Points, in no order, along strands that fork and pass close to each other.
In the rows, 128 means zero.
Two points are linked if the straight distance between their rows is under 125. Some points are linked to none.
K_587: [ 82  56 112 146  73  92 145  85 140 157 106  96 160 190  95 149 150 114
 135 117  93  91 123 153 163 134 159 139 122 137  69 112 121]
K_297: [136 143 205  70 116 108 104 153  95 178 144 116 117 163 113 139 143  65
 134 108 103 166 141  84 126 146 156 170  92  68 159  81 108]
K_571: [149 133 130 117 153  92 107 165 146 126 117 149 130 127 112  89 102 150
 138 162 179  88 159 144 132 106 134 147 119 184  93 173 117]
K_302: [149 158 169 112 151 178 111 168  56 123 157 123  71  73 132 104 121  80
 145 121 138 172 125  98 144 136 125 139 105 140 206 118 155]
K_106: [168 112  67 177  94 123 129  99 146 135 130 101 118 107 112 129 113 177
 123 132 122 124 147 163 153 138  98 107 171 173 153 157 135]
K_761: [124 130 114 116 165  90  91 174 159 128 132 172 119  89 134  78  98 160
 117 189 205  80 158 141  92 124 115 114 157 219  76 166 112]
K_784: [170 111 118 150 107 122  46 158 118 107 160 141 104  63 132 114  51 199
 123 174 132 154 175 129 159 145 115 112 126 197 174 147 113]
K_651: [112 110 127 157 114 111 142  79 109  99  95 141 193 134 121 145 163 114
 121  80 120 140  67 121 137 160 126 131 132 134 101 139 148]
K_251: [109  81 119 167  94 148 154  32 134 144 129  83 166 154 152 148 144  90
 127  90  73 102 153 162 141 170 151 148 199  71  87  86 139]
K_848: [128 153 105 108 139 183 126 166  57  92 151 149 109  84 159 115 187 109
 148 111 119 181  77  91 124 177 109 171 121 105 191  95 147]
K_502: [ 90 106 158 142 120  92 163 115 161 154 127 139 174 191 115 149 182  93
  92 103 104 156 112  98 111 155 127 157 151  64 126  74  78]
K_245: [143 160 124 141 147 147 100 127 120  74 148 157 153  89 164 127  98 134
 107 148 139 147 115 129 140 148 107 101 116 142 171 162 139]
K_528: [103 106 117 117  90 102  82 153 112 101  89 133 144 128  94 105 130  88
 134 108 143 147 103 135 164 178 130 140  78 193 101 140 138]
K_507: [107 134 195  64 145 122 102 168 138 179 141 125  64 162 109  97 129  68
 169 130 174 111 174  99  96  86 180 171  84  94 116  93 113]
K_419: [ 99 119 157 144 124 123 157 119 113 135 140 159 166 160 146 165 198  91
  97 102  95 165  92  83 109 177 131 165 115  70 136  94 103]
K_434: [122 132 127 112 134 192 135 164  77 102 168 146  94  81 145 119 133 111
 139 113 146 166 106 109 141 168 104 139  97 145 171 107 154]
K_919: [127 137 136 100 129 172 153 155 122 114 139 153  80  78 130 107  86 140
 143 103 166 127 112 135 137 151 111 135 147 161 103 131 137]
K_475: [113 129 102 155 190 124 179 117 142 159 127 185 156 141 118 130 114 145
 125 114 161 101 111  98  92  80 108  93 148 151  50 170 111]
K_557: [152 125 149 119 158 112 106 179 152 163 141 126 144 187 132 134 130 124
 120 150 118 107 147 142 125 100 160 120  79  73 158 106 100]
K_208: [108 135  85 134 104 163 178 131 129 125 144  85  85  80 117 149 102 148
 145 150 150 136 150 142 134 124 103  94 183 107 143 140 133]
K_686: [109 121 100 158 156 100 169 128 151 126 119 136 170 141 123 121 116 112
 116 128 172 108 118 132 116 115 113 107 171 179  58 181 113]
K_555: [100 143 183 125 154 128 146 129 162 145 125 159 107 140 163 163 139 144
 133 147 124 114 132 122 106  85 161 149  94  74 128 116  76]
K_674: [127 130 164 128 156 114 171 186 140 154 132 128 116 140 117 134 127 116
 131 159 175  87 135 135 110 102 149 142 112 101 127 146 118]
K_477: [110 161 101 110 108 143 155 103 140 163 136 171 111 113 128 155 130 153
 118 128 100  94 160 143 109  98 113 110 134  99 139 134  91]
K_923: [155 129 125 167 169 149 167 126 135 146 158 174 148 141 138 147 121 158
 126 113 147 117 136 117 123 104 118  78 116 136  87 170 121]
K_826: [158 144 112 137  88  82 128 136 158 149  70  98 127 158 113 149 121 134
 130 145 126 130 174 164 153 108 123 136 118 117 131 133 138]
K_268: [ 87 119 135  78 104 121 151 148 102 128  96 100 108 164  93 104 170  43
 130 106 159 104 120 123 148 154 114 171 144 126 119 103 128]
K_740: [168 109 142 123 135 118 131 173  80 116 139 124 130 135 120 118 122 108
 141 106 156 142  95 120 143 161 118 154 135 160 144 151 148]
K_689: [143  98 116 147  45 148 128 106 103 148 115  60 118 111 136 126 128 111
 120  94  81 156  95 159 161 181 138 102 148 146 150  79 186]
K_696: [123 135 170 112 169 124  42 162 103 124 138 151 123 138 169 106 136 110
 149 122 146 115  95 126 143 128 158 158  49 130 172 110 153]
K_132: [176  98 106 157  66 139 117 111 117 123 129  73 132  87 129 131  73 131
 119 128  99 175 124 153 173 178 114  85 150 172 148 117 181]
K_790: [129 155 109 143  92 137 154  53 123 139 148  83 132 151 153 191 135 152
  76 122  47 153 121 122 110 129  93  92 145  73 162 107 105]
K_900: [120 139  85 130 164 125 138 169 147 152 120 148  93  75 151 126  85 203
 126 179 179 110 179 162  78  84 116  81 173 169  64 168  95]
K_994: [134 148 183  99 154 148  93 179  57 134 139 146  69  85 155  98 153 100
 164 122 185 131 103 101 122 133 140 154 120 172 183 136 169]
K_219: [104  85 141 130 107 107 165 102 171 148 111  92 164 194 120 164 143  99
  93 101  83 155 151 127 125 138 145 139 155  42  89  74  83]
K_694: [126 125 179 101 185 139  84 156 151  93 135 159 141 163 133  82 102 139
 158 136 164 104 101 119 127  80 173 135  85 133 119 121 103]
K_570: [110 153 126 156 119 133 164  52 127 151 149 133 140 154 137 199 141 153
  99  92  82 121 127  96  91 116  98 104 134  76 135 127 118]
K_806: [120 129 125 122  82 113  64 157  85 126 114 126 128  58  87 109  95  94
 162 130 145 165 120 137 167 186 110 156 145 228 137 153 157]
K_198: [120 146 111 135 140 129 155  57 138  91 154 137 188 183 125 152 186 102
  81  97  65 148 108  79  94 154  93 143 143  57 139  99 114]
K_330: [ 90 128 103 103 148 114 147 160 174 134 106 109 143 153  86 164 110 165
 129 138 136 112 145 166 116  78 149 112 111 109  81 142 104]
K_881: [151 129 133 155 153 104 119 105 169 125 122 161 141 157 117 136 125 192
 130 135 135 101 156 126  91  66 152 114  82 112 103 151 101]
K_891: [108 123 185 104 173 126  73 181  87 130 120 157 134 137 132  89 148  80
 167  96 171 117  83 105 108 121 172 196  57 116 138  94 128]
K_622: [158 128  87 174 149 131 132 116 144 103 142 139 125  91 125 120 107 190
 101 137 141 129 181 137 115 108 100 102 154 171 144 170 126]
K_991: [123 147 120  92 156 146 113 156 157 104 128 128 121 133 134 155  94 170
 144 154 132 136 160 159 123  73 138 107 105  98 117 142 112]
K_476: [135 131 151  87 190  86  75 201 145 149 104 111  90 131  96  87  98 122
 172 189 210  89 181 130  93  58 173 136  91 180  87 151 109]
K_312: [145 153  83 161 108 150 117 113  96 102 172 123 151  68 139 122 102 170
 120 145 114 187 109 121 127 147  87 100 125 173 219  98 162]
K_577: [ 95 135 114 101 101 130 161 114 135 112 128 135 120 140 104 126 157 129
 125 130 151  81 105 141 128 133 115 129 170 141 113 147 130]
K_982: [138 115 137 105 155  67 117 184 133 138 103 117 112 149 102  81 111 108
 144 157 211  83 161 124 116  77 147 161  90 162  90 142 101]
K_850: [145 142 125 156 135 110  86 143 143 105 124 172 138 103 125 120  96 166
 117 153 164 123 181 138 138 123 109 120 129 189 128 163 128]
K_483: [ 83 151 192 128 197 156 132 116 158 149 144 190 111 131 198 129 150 137
 139 144 102 110 131  97 107  82 154 175 111  49 121  83  87]
K_491: [152 145 138 112 106 110  87 132 108 101 109 114 129 123 128 132  88 164
 121 152 119 131 135 131 157 129 128 101  82 125 162 132 152]
K_925: [148 119 111 119  93 155 100 150 130  95 153 115  67  78 124 112  61 174
 139 134 163 175 136 125 137 139 109 106 180 196 163 141 134]
K_149: [109 103 115 139  69 161 153  74  94 113 125  79 144  78 149 144 181  99
 136  89  69 184  75 140 134 189 128 151 174 103 146  63 181]
K_314: [125 103 172  99 197 104  70 207 122 139 120 153  97 113 122  77  78 129
 153 176 205  95 165 122 124  93 156 121  99 206  69 135 115]
K_319: [108  84  87 176 142 100 158  91 139 132  98 108 147 147 117 128 128 140
 113 112 152  90 134 161 134 117 115  92 196 179  64 157 131]
K_612: [120 124 106 136  80 129 123 107  93 121 102 115 140  46 124 119 123 103
 149 119 132 175 107 153 165 172 106 160 155 209 148 141 152]
K_460: [104 127 117 170 126 139 166 102  98 103 104 150 158  86 127 145 180 133
 112  67 104 158  51 122 115 169 113 149 160 135 133 121 155]
K_852: [133 157 153  79 184 150 172 170 129 116 143 148  71 120 167 107 117 118
 164 155 170 103 125  96 119 101 126 164 156 118 102 140 119]
K_174: [ 91 158 197  82 125 124 120 162 116 154 134 162 117 152 131 142 174  90
 135 121 130 139 112 100 111 160 139 191 118  55 157  73 114]
K_224: [146 142 114 142  99 115  88 113  95  94 136 147 165 102 153 125 126 159
  98 116  82 140  68 132 135 173 118 129  73 154 172 136 144]
K_811: [125 110 134  95  90 117 162 134 143 153 110  81 112 167 106 123 160  59
 134 116 146 103 137 151 144 130 137 137 169 106 111 117 125]
K_179: [133 170 114 105 123 165 171 119 127 126 132 176 143 119 124 122 146 140
 122  96 105 126  96 126 140 139  97 131 153  94 134 109 129]
K_375: [149 113 197  72 105  92 134 157 121 171 122 104 113 184  86 141 115 103
 125 107 116 137 173 101 120 124 165 159 108  53 137  67  97]
K_974: [125 105  87 159  85 139 148 102 143 124 126  64 109  82 114 132  95 137
 138 139 147 127 146 177 140 144 119 108 198 157 131 169 142]
K_977: [107 128  88 180  73 161 153  56  88 130 134 111 166  89 147 164 172 140
 133  93  69 188  75 133 138 162 113 107 174 142 163  82 185]
K_602: [121 113 158 144 215 141  94 106 164 145 134 163 133 162 180 129 139 171
 156 133 126  76 162 143  93  34 188 114  77  73 106 124  80]
K_139: [134 145 113 162 117  91 150  93 177 145 118 143 156 155  99 138 144 143
 127 127 146  98 151 129  91  95 128 122 118 118  94 159 113]
K_567: [112  98  96  96  95 110 152 133 159 146  99  83 124 165  83 168 150 141
 125 145 105 116 160 177 132  84 152  98 122  95  86 134  93]
K_800: [135 115 164  89 162 141 162 177 139 122 120 108  83 175 114 113 139  68
 138 126 148 140 161  87 117 118 140 150 125  52 126 111  94]
K_935: [141 112 149 136 168 116 102 139 165 118 109 176 160 189 120  88 101 159
 151 131 161  80 135 122  85  54 187 117  70 115 101 123  83]
K_778: [164 146 147 115 168 137  50 157 107  97 131 127 121 111 161 120  71 168
 123 172 139 131 158 139 145 115 129  86  91 114 177 123 152]
K_655: [147 123 145  92 134 144 114 185 136 145 128 126  63  71 115 103  58 135
 134 126 169 136 152 144 119 123 144 113 142 181 109 157 125]
K_303: [107 124  86 171  71 138 106  72 112 112 107 129 159  83 125 129 164 135
 147 112 121 158  88 153 154 153 104 125 178 205 152 130 168]
K_927: [112 130 105  95  93 144 179  96 167 146 128 117 116 140 115 176 149 151
 119 133  82 121 169 159 126  96 132 106 146 105 111 125  94]
K_164: [183 126 161 125 118 108  95 170 118 146 113 120 144 151 104 114  77 129
 136 142 120 124 124 124 156 130 159 112  59 132 138 141 145]
K_234: [140 123 141 113 118  98  91 182 116 144 127  91 100 131  67 115  94 101
 145 158 157 135 165 131 172 120 120 119 121 214 131 164 151]
K_926: [106 161  93 178 129 145 158  58 144 161 140 144 120 129 129 177 136 147
 106  86 106 102 143  91  79 108  82  76 125 127 107 164 123]
K_678: [146 142 176  92 178 156  91 139 130  81 143 165 130 122 148 108 101 153
 138 128 124 135  93 122 134 114 149 115 104 125 134 118 132]
K_932: [137 107 111 148 107  72 122 104 145 123  60 113 174 168 105 128 105 132
 110 131  88 125 113 144 165 125 122 105  94 152 127 139 107]
K_271: [145 138 126  99 137 169 171 138 130 107 133 137 119  93 130 129  78 144
 123 107 108 149 125 141 164 124 106 131 143 124 135 117 131]
K_763: [116 146 105 157 122 147 139  80  92 103 140 159 160  81 135 148 140 157
  99 102 102 152  80 116 119 149  96 122 123 148 159 134 136]
K_18: [149 152 107 178 135 119 101  70 147 102 127 165 193 136 108 135 135 142
 110  92 100 134  88 115 125 132 102 112 117 194 106 173 140]
K_914: [152  92 116 150  93 129 161  97 157 115 117  89 132 142 101 148 167 135
 118 133 127 128 142 150 136 115 135 101 146 160 100 152 148]
K_839: [102  92  89 153  96 152 165  79  98 131 128 104 113 129 153 132 148 132
 135  86 118 126 100 150 143 165 107 141 219 143 122  99 179]
K_101: [168 116 160  99 117 107  99 179 116 145 123  87 108 165  65 111 104  82
 145 112 133 122 128 127 135 132 168 129  90 128 134 145 136]
K_292: [113 163 127 101 173 137 178 153 150 111 131 153 129 137 134 112 109 117
 159 153 199 122 120 112 124 104 112 148 163 135  68 143 145]
K_52: [104 155 170  90 106 120 115 163 107 133 109 136 133 126 103 136 211  57
 142 104 138 161  86  94 113 160 153 204 121 102 155  96 149]
K_214: [113 132 115 183 125 108 186  46 155 156 116 147 142 130 102 154 157 138
 113  94 116  93 129 119  90 112 117 108 150 133  81 165 130]
K_220: [ 84 144 124  91 100 131 154 133 122 118 111 155 113 150 125 103 188  77
 125 109 151 100  88 115 118 151 117 161 157 106 126 122 108]
K_731: [143 162  66 160 147 180 193  87 128 125 159 128 129 108 135 135 119 158
  99 105  69 152 134 117 108 113  74  92 188  89 160 123 129]
K_922: [125  78 132 129 129  96 121 163 136 110 119 104 144 141  59 111 127  91
 134 147 164 136 133 126 160 129 135 120 152 218  96 160 148]
K_653: [114 136 144 117 112 122 157 136 100 122 130  98 121 116 108 145 164  92
 126 103 122 154  93 120 133 175 128 200 128 118 142 115 152]
K_901: [126 127 171  78 127 104 116 184 117 182 117 101  99 146  54  97 116  48
 160 114 177 108 135 110 125 119 164 148  87 151 107 134 129]
K_907: [149 108 160 119 191 151  63 189 108 116 144 132 105  88 156 107  80 166
 142 162 168  97 182 143 145 112 148 102 113 133 161 154 132]
K_485: [114 105 110 184 103  74 135  90 122 133  66 150 202 151  92 124 138 114
 113 100  98 112  77 134 140 133 132 111 116 157  97 150 129]
K_286: [106 120 187  84 199 129  71 186 107 134 124 147 102 138 129  65 100 104
 168 142 191  77 123 114 126  80 175 150  88 171 107 121 114]
K_243: [128 180 114 144 169 172 175 100 140 127 137 182 124 139 139 132 153 140
 108 102  78 140 108  96 117 111  91 115 168  71 158 109 126]
K_498: [128 107  91 177  99 151 177  48 151 142 119 104 127 132 109 157 150 155
 120 111  94 109 162 149 113 107 113  74 172 136  98 155 135]
K_692: [161 146 162 131 134 125 118 163  77 138 137 154 100  81 144 116 114 124
 153 141 198 124 114 118 137 143 131 154 137 165 166 150 145]
K_383: [127 146 139 130 191 139 139 107 162 132 136 163 111 137 145 143 143 179
 125 130 136  88 162 125  72  63 149 130 111  70 102 137  82]
K_46: [ 91 154 112 143 107 145 147  20 138 131 163 125 166 169 138 172 191 101
  81 103  46 130 130  91 107 156  88 110 189  60 137  97 101]
K_580: [ 81  76  80 183 134 132 162  56  99 132 124 108 136 139 142 142 138 145
 132  97 141  85 117 153 137 139  97 111 221 179  87 138 176]
K_844: [181 119 111 129  77 121  75 136  92 125 145  96 102  65 109  94  58 163
 123 160 106 170 162 142 169 153 115 103 108 189 183 133 151]
K_438: [132 111 141 129  58  86 134 112 128 148  74  91 132 158  97 145 144 121
 115 129 125 124 157 139 163 147 137 124 104 106 134 102 160]
K_554: [122 135 122 110  90 145 145 110 135 122 162  82 130 135 151 163 146  95
  92 131  80 174 122 112 129 187 114 126 120  64 150  70 146]
K_487: [150 123 100 191 123 104 122  26 146 112 105 110 191 162 119 146 123 135
 109  86  93 124 117 130 127 127 108  97 155 159 104 163 156]
K_624: [140 153 151  85 171 147 148 122 159  96 144 166 133 159 138 131 115 144
 138 123 111 140 120 122 122  89 133 125 108 115 114 134 113]
K_933: [145 130 166 107 185 165 102 184 112 132 146 134  90 101 170  99 111 105
 153 140 158  98 152 136 141 109 149 130  99 103 155 145 123]
K_519: [125 164 138 101 146 157 131 147  96  83 141 155 128 127 151 121 195  97
 118 108  93 179  74  78 112 176 116 178 118  47 164  90 136]
K_306: [116 134 138 104 137 134 176 133 143 107 145 102 106 151 116 152 151 104
 134 123 118 155 129 109 133 146 122 197 147  84 128  96 128]
K_154: [106 155 139 112 123 122 111 134 108 129 159 136 156 132 160 156 214  85
  91 121  74 186  80  89  94 194 114 170 115  55 184  69 122]
K_504: [159  70 120 145  99  97 131 128 149 118  95  81 135 164  70 107 148  85
 129 144 137 127 146 154 162 120 142 111 115 163 111 148 135]
K_824: [103 136 168  64 115 110 128 161 124 180 130  95  94 168  73 123 132  35
 153 118 162 123 149 101 108 121 146 179 100  98 127 100 113]
K_910: [124 125 126 114 150  95 121 139 152 128 127 191 140  98 113  75 108 153
 115 158 194  98 106 121  80 140 115 113 189 225  59 153 131]
K_124: [168  87  97 162 107  65  61 142 153 116  92 125 141 118  90 120  73 187
 118 176  81 142 155 133 164 149 130  84 131 198 102 203  99]
K_10: [151 119 125 148  73  89 104 104 105  95 106 102 147 151 107 136 131 143
 112 124 123 135 118 120 146 159 132 127  94 140 149 120 175]
K_840: [152 117  70 170  68 127 130  65 126 122 121  81 130  93 139 155  78 185
 101 144  70 158 158 156 150 124 106  55 122 147 125 149 121]
K_16: [127 132 160 107 189 144 169 175 131 126 140 156 101 152 163 101 143  93
 144 137 159 121 129  78 117 110 144 182 134  67 104 108 115]
K_869: [150 164 127 156 141 150 134  83 111 113 167 176 158 125 170 146 191 124
  98 120  84 156 101  84  99 153 108 152  89  90 169  93 140]
K_50: [113 114 119 134 102 154 168  60 141 113 135  88 124 141 147 159 164  97
  97 105  74 171 134 113 131 173 110 150 180  77 129  81 141]
K_443: [153 144  97 138 114 163 189 101 144 127 171 102 118  97 133 142 126 154
 103 124  76 160 117 136 128 140 100 130 170  92 190 106 130]
K_641: [176 101 102 151  98 102  42 148 140 101 154 142 150 106 104 122  69 185
 108 180  86 169 164 129 168 158 118  73 138 204 143 163 125]
K_762: [140 105 124 140 123 122 171  98 189 129 122 112 141 168 125 164 146 129
  84 102  89 141 141 120  92 131 129 132 107  57 100 129  81]
K_917: [109 134 109 152 104 123  97 131 125 103 110 147 158  99 134 142  86 128
 118 130 139 143  99 133 161 175 107  96 109 176 133 165 150]
K_99: [ 90  74 127 124  74  81 145 115 119 149  71 104 144 160  89 113 141  82
 130 110 129 104 106 148 163 142 150 157 118 164  69 125 126]
K_397: [113 153 122 151 174 176 106 123 118  87 171 187 130  78 181 142  96 174
 134 144 154 122 120 104 132 119 101  93 131 139 157 163 120]
K_541: [151 143 106 163 115 112 131  69 147 113 125  91 186 169 137 155 124 127
  88  93  84 133 106 126 118 133 120  80 129  89 125 144 149]
K_3: [120 133 117  94 190 111 115 188 147 167  95 155 127 111 152 105  98 160
 145 171 194  72 182 164 104  61 153 108 108 135  51 133 107]
K_805: [142 153 124 136 118 116 121  76 139 106 150 116 190 190 142 153 160 112
  82 109  82 136  85  99 110 133 119 129 103  87 140 123 123]
K_870: [105  78 121 137  65 110 112 109 104 125  91  96 136 137 123 121 152  64
 136  96 105 139  95 149 172 182 143 157 113 183 112 123 150]
K_799: [134 130 127 135 177 174 104 140 125 115 173 172 103  91 183 125  94 200
 148 168 167  95 162 136 115  92 125  81 142 135 121 174 119]
K_13: [129 119 174  81 175 145  80 188 119 157 137  94  53 157 113 112 105 101
 157 126 161 106 194 132 111  74 176 143  54 105 122 111 115]
K_766: [120  99 110 148  79 140 136  67  95 136 114  55 166 106 147 134 147 111
  97 107  46 164  83 167 148 194 132 124 140 115 143  57 190]
K_458: [132  97 121 141  92 126 162  86 134 146 103  78 142 153 121 135 141  89
 124 105  96 103 145 172 160 146 124 137 187  87 108 118 130]
K_210: [ 98 124 133 138 112 131 199  99 162 130 119 108  98 166 135 161 165  99
 128 113 101 165 139  89 125 153 115 178 199  59  91  89 118]
K_147: [113 113 137 122 120 112 144 116 130  92 100 129 177 170 103 116 185  81
 122  96 126 144  69 108 122 138 144 155 113 126 129 109 133]
K_340: [ 92 160  92 100 132 159 190 114 145 115 160 144  95 106 120 125 135 151
 134 150 156  84 134 112  94 125  98 132 187 103 104 147 120]
K_246: [130 137 135 127 172 118  95 182 138 126 119 171  98  70 166 118  68 166
 118 188 198 117 181 139 105 100 124  98 171 191  91 173  96]
K_863: [106 106  78 166  40 119  93  51 100 119 116  91 150  98 124 122 160 129
 133 142  78 130  96 156 167 180 110 117 139 174 169 115 172]
K_45: [104 102 112 155  72  88 131  70 163 159 108  98 190 189  97 165 141 131
 116  98  73 113 133 141 143 136 142 120 121  90  91 101 127]
K_607: [115 152 128 116 100 112  70 173  87 116 126 167 153  87 128 111 112 106
 143 131 157 146 104 136 156 174 124 145  95 186 136 148 145]
K_897: [149 116 158 129 178 101 106 213 148 172 120 112 126 160 118 124 106 128
 158 154 165  93 142 154 121  86 158 122  81 117 135 149 114]
K_834: [ 90 124 102 159 125 143 162  10 144 142 135 110 184 171 131 154 170  90
 115  79  61 112 140 130 126 152  98 130 220  71 107  90 135]
K_44: [ 84 139 134  74 146 109 175 161 142 137 118 133 135 144  97  92 142  85
 151 144 186 107  88 116 109 115 131 155 153 159  63 113 130]
K_244: [135 148 158  80 128 117 116 153 132 127 114 142  75 122 126  95 130 104
 130 113 148 124 120 127 130 128 137 174 113 154 138 122 124]
K_356: [146 134 120 125  92 149 109 152  89 122 152 116 107  70 116 111 106 142
 126 131 136 159 124 127 151 162 107 112 104 176 190 112 167]
K_186: [154 104 102 142  57  99  84  98  87 118 111  68 153 127 139 112 157  98
 115 143  60 147  89 148 174 182 121 118 105 180 171 118 174]
K_837: [110 150 180  84 175 161  93 159 103 128 148 184 110 112 160  80 191 101
 178 151 170  94  91 115 115 116 150 184 120 109 154 116 133]
K_461: [149 143 143  99 130 121  69 154  85 110 130 134 131 125 152 112 136 120
 122 109 106 152  67 131 132 159 132 161  63 153 180 103 143]
K_401: [147 159  82 155  87 134 147  57 128 143 141 101 124 115 173 180 102 179
  93 125  70 157 138 134 121 100  99  65 126 118 150 125 107]
K_261: [102 144 191  67 201 146  95 160 115 150 139 170  90 124 147  49 151  94
 180 149 190  66 135 107 109  90 156 181 118 133 106  89 123]
K_403: [122 162 132 160 174 163 115 117 125 105 168 192 141  85 174 122 158 145
 131 124 123 128 105 116 104 140 118 156  85  92 177 118 149]
K_34: [141 144 158 119 193 163 139 179 109 126 159 161 102 127 180 107 128 105
 135 130 139 115 130 114 138 135 128 167 111  60 173 100 132]
K_464: [142  96 165 114 175 136  61 163 159 155 131 127 126 165 165 114 118 167
 169 151 127  78 159 160 114  47 207 135  65  69 114 128  78]
K_235: [162 130 130 140 123 119 149 152 119 141 136 155 151 146 140 126 122 125
 135 119 156 110 108 138 148 129 121 114 121 142 119 163 133]
K_352: [172 146  97 111 107  85 110 153 150 129  80  62 113 135 112 162  96 156
 146 138 116 163 192 174 129  83 153 130  85 101 105 153 122]
K_372: [136 138 150  92 122 104  68 191 126 184 128 105  70 128  88 107  95 119
 167 173 161  98 164 143 147 101 155  96 100 187 139 187 132]
K_720: [155 100 105 174 107  68 110 137 135 128  72 127 143 149 115 113  95 154
 119 159  91 121 128 145 171 152 134  98  98 187 121 195 108]
K_127: [100 113 161 125 116 102 124 144 132 132 114 138 155 199 110 125 161  82
 135 132 162 133  88  96 114 108 154 166  79 109 143  95 103]
K_494: [110 153  90 133 122 189 198 126 132 138 180 148  97  91 137 151 122 162
 155 140 145 116 155 104 109 127 103  93 174  77 132 145 132]
K_367: [128 141 104 169 183 141 169 119 136 117 140 154 123  97 122 127 129 168
 110 135 146 114 127 124 107 119  85 121 179 150 145 152 130]
K_963: [139 145  86 158  96 172 168  90 112  99 181  97 136  61 150 121 114 141
 112 136  92 190  86 126 116 148 101 109 143 122 209  89 143]
K_173: [129 134 125 121 114 130 125 146 134 136 125  94 129 158 145 151 120 115
  83 105 101 133 114 134 131 158 113 126  89  97 158  96 147]
K_86: [121 112 169 115 142 115 174 162 146 135 122 138 140 194  97 108 175  71
 134 143 162 133 124  71 113  96 159 156 123  67 127  96  76]
K_717: [ 82 158 163 157 192 178 136 107 138 130 168 211 107 100 198 136 173 137
 152 139 111 110 120 101 103 123 135 166  96  53 142 109 128]
K_153: [140 137 114  99 131 128 136 161 155 154 145 112 119 174 150 153 120 147
 100 116  86 134 151 145 128 119 122 117 107  59 137  95 105]
K_838: [152 125 145 104 171 170 119 152 140 130 165 157  93 128 195 119 114 166
 138 148 153  79 147 147 131  93 141 115 120  97 136 154  97]
K_905: [125 142 101 110 178 144 124 179 127 156 118 150  98  84 170 131 107 196
 158 171 170  99 201 179  85  55 142 105 127 123  76 143  98]
K_556: [130 133 128 141 170 133 181 154 130 122 135 126 100 118 128 138 142 145
 116 155 142 118 132 126 121 118 120 143 148 105 155 145 125]
K_711: [146 114 102 107  99 147 120 156 153 112 134 118  70  87 117 125  79 169
 132 133 162 133 155 160 124 123 117  83 182 184 103 161 118]
K_182: [161  98  67 168  46 119  93  81 122 111 127  73 148  65 134 117  55 172
 113 162  77 177 151 146 180 161 119  69 158 185 148 144 137]
K_496: [141 141  97 127 114 121 103 143 138 102  89  87 125 131 122 171  86 197
 125 144 113 157 181 159 122  92 132  80 117 114  96 159 119]

A fork is a point with three links. Follow the links from the first point to the second and name the forks in between, in order.
K_905, K_914 -> K_761, K_571, K_286, K_694, K_881, K_214
K_826, K_340 -> K_991, K_694, K_286, K_571, K_622
K_881, K_306 -> K_694, K_286, K_571, K_622
K_268, K_778 -> K_622, K_571, K_286, K_694, K_991, K_491
K_653, K_881 -> K_622, K_571, K_286, K_694
K_235, K_99 -> K_434, K_356, K_651, K_16, K_933, K_607
K_220, K_799 -> K_622, K_571, K_286, K_694, K_991, K_491, K_933

Follow the links from the first point to the second, and from the first to the third. Name the last point that the two ways share.
K_186, K_443, K_504 -> K_933
K_891, K_528, K_731 -> K_651
K_555, K_86, K_528 -> K_933
K_220, K_397, K_900 -> K_571
K_977, K_372, K_383 -> K_214
K_173, K_689, K_220 -> K_622
